Each row is a point on a tangle of strands that fork and nearly touch. The rows are in no order.
Two points are linked if the straight distance between their rows is under 19.8. Some points are linked to none.
k235: [-12  18 -13  -7  11  10   4  -7  -2  -5  -5]
k578: [ 32  -3  -1 -14   1 -32 -16   8 -13 -11   3]
k852: [ 15 -12  -7  21 -12 -33   8  16   8  22  11]
k853: [  6 -14   0  22 -20 -22   9   4  17  27  10]
k82: [ -3   3 -16  -1 -14 -13   9  -6  22  14 -15]
k208: [-23  18 -16 -12   8  22   6 -15   3   1 -14]
k724: [-11   3  16  -8   9  32  -5 -12  -8 -20  -3]
k715: [  3 -15   9  25 -23 -14   7  -5  17  28  16]
k418: [-11  16 -17 -11   6   5   5  -8   4  -3 -10]
k747: [  8 -16  13  26 -22 -13   2  -8  12  24  19]
k253: [-14 -10 -15   9 -17 -12  16   4  30  36  -2]
k831: [  0  11 -15 -11  -4  -9   4  -9  11  -2 -15]
k442: [  3 -20  33  18   1  26  -2  15  -8 -12  -4]
k813: [ 24  -4   2 -24  -6 -25 -14  -4  -2 -19  -3]
k362: [-17   3   9  21  16  29   6  11 -13   2  10]
k863: [-16  -9  20  26   8  33   9  14  -6   3   2]
k445: [ 17   0  12 -13  15  -3 -20   7 -31 -21  15]
k190: [ 17   6  -8  -8   3 -21  -6   4  -6 -10  -1]
k572: [ 11  -6  -5  10 -15 -26   5   2  15  13  -3]
k42: [-14  16 -23 -11   3   3   8  -8   9   5 -14]
k930: [ 25  -9   2   5 -14 -31  -4   4   5   5  -1]
k128: [-28   8   4   9  11  40   8  -4  -2   3  -4]
k903: [ 10 -12  -3  22 -17 -27   8  11  13  25  10]
k427: [-18  -9 -18   5 -18  -8  16   2  33  35  -8]
k50: [ 14   4   7 -11  15  -4 -16   5 -26 -20  12]
k106: [ 13  -3  12 -26  10   0 -19  -4 -22 -32  10]
k494: [-10   8   9 -14   9  24  -5 -15  -6 -20  -4]
k377: [  0   6 -16  -7 -10 -12   7  -7  17   5 -16]
k685: [ 30  -9   3  -4 -12 -32  -9   2   2  -3  -2]
k946: [ 13  10 -12   2  15 -18  -4  16 -19  -3  10]
k795: [-24  -3 -27  -4 -13  -5  16   3  30  36 -13]
k721: [  7 -11  30   0   9  20 -15   6 -23 -22  12]
k544: [-32  17 -29 -11  10  19  11  -4   8  16 -11]
k866: [-22  10 -30 -11  -4   0  13  -4  20  23 -17]
k203: [-23   2  12  10   9  40   6  -4  -2  -1  -5]
k349: [ 11   5  -1 -26   3  -9 -12 -10  -6 -27  -4]
k143: [  4   7 -23   9   8 -26   8  21  -4  11  10]
k454: [-17  -2  22   8   5  41   1  -6  -3 -11  -7]
k293: [ 11   4 -11  -4  -7 -22   2   0   8   0  -8]
k389: [  4  -6  -8  11 -17 -20  10   0  19  20  -4]
k120: [-31  13 -14   2  15  30  12  -1  -2  10   0]
k972: [  6 -16  34   9   7  21 -11   9 -20 -18   9]
k673: [-15  12   0   6  15  23   3  -1 -11  -5   4]
k677: [ 28  -1   1 -17   8 -24 -19   7 -22 -18   8]
k222: [ 22 -17  12  21 -21 -27  -2  -1   7  16  11]
k887: [ 19  -1   7 -26   8 -11 -20  -1 -22 -27   9]
k993: [ -1  -4 -10   7 -19 -15  11  -3  23  21  -9]
k692: [ 20   0   1 -25  -1 -19 -13  -7  -4 -23  -4]
k218: [ 16  -6  22  -9  15   6 -22   8 -33 -21  19]
k952: [  4  10  -4 -22   2  -2  -6 -12  -1 -20  -8]
k829: [ 24  -3   3 -24   7 -20 -20   3 -21 -23   6]
k321: [ -3 -18  29  22   0  29   4  16  -1  -6  -8]
k630: [ 11   0  -8   2 -11 -24   4   0  13   6  -7]
k213: [ -4   7   8 -20   8  17  -8 -14  -6 -26  -2]
k189: [-24  13  -2  -2  11  34   6 -11  -2  -1  -6]
k917: [-28  18 -25 -12   8  20   9 -11   7  10 -14]
k319: [-14   0  19  -1   6  37  -1 -10  -4 -15  -4]
k518: [-14  15  -6  -1  14  19   4  -4  -9  -7   0]
k403: [ -4   6  13   6  15  20  -4   3 -17 -13   9]
k878: [ 32  -8   2  -9  -6 -34 -13   5  -5  -6   0]
k905: [-13 -12  22  24   3  33   9  12  -1   0  -7]
k606: [-11 -15  -1  21 -22 -10  14  -1  26  37  13]
k328: [-19   4 -30  -5  -9  -5  15   0  26  28 -16]
k945: [ 15   8  -4 -12   9 -14 -10   2 -14 -16   3]
k13: [-11 -13  -7  16 -21 -12  15   3  28  36   5]
k861: [  3  11  -9 -16  -1  -8  -1 -11   6 -12 -12]
k481: [-19   9   2  13  17  26   6   4 -11  -1   8]
k653: [ 17 -17  17  23 -24 -19  -2  -7   9  19  14]
k680: [-17  13 -28 -10   0   0  10  -7  15  13 -16]
k634: [ 17   4 -10  -6  -2 -24  -3   2   0  -6  -3]
k275: [ -7 -16   5  26 -22 -10  11  -3  20  35  18]
k430: [  2  13 -13  -6   7  -9   1   1  -4  -8  -1]
k654: [ -2  11  -1 -19   7   7  -6 -13  -5 -22  -6]
k450: [ 15   7   0 -12  12 -10 -13   4 -20 -19   8]
k550: [  6 -22  36  12   3  24  -9  12 -14 -16   2]
k901: [ 27 -14   8  11 -18 -31  -5   2   6  10   4]
k876: [-25  17  -9  -8  10  30   5 -14   1   0 -10]
k79: [ 11 -10  28  -6  13  14 -19   7 -29 -23  16]
k731: [-16  -3  12  26  14  29   8  16 -12   4  10]

A fork is a point with three links, a tip a point with one. Leave the first point through the second and follow the links. Name the first fork or tip that comes.
k795, k427 | k715
k876, k208 | k544
k389, k993 | k952
k685, k878 | k106

Name the points in between on the shortest way along the links from the first point to the second, in order.
k481, k905 | k362, k731, k863
k680, k481 | k42, k418, k235, k518, k673
k747, k685 | k653, k222, k901, k930
k190, k389 | k634, k293, k630, k572
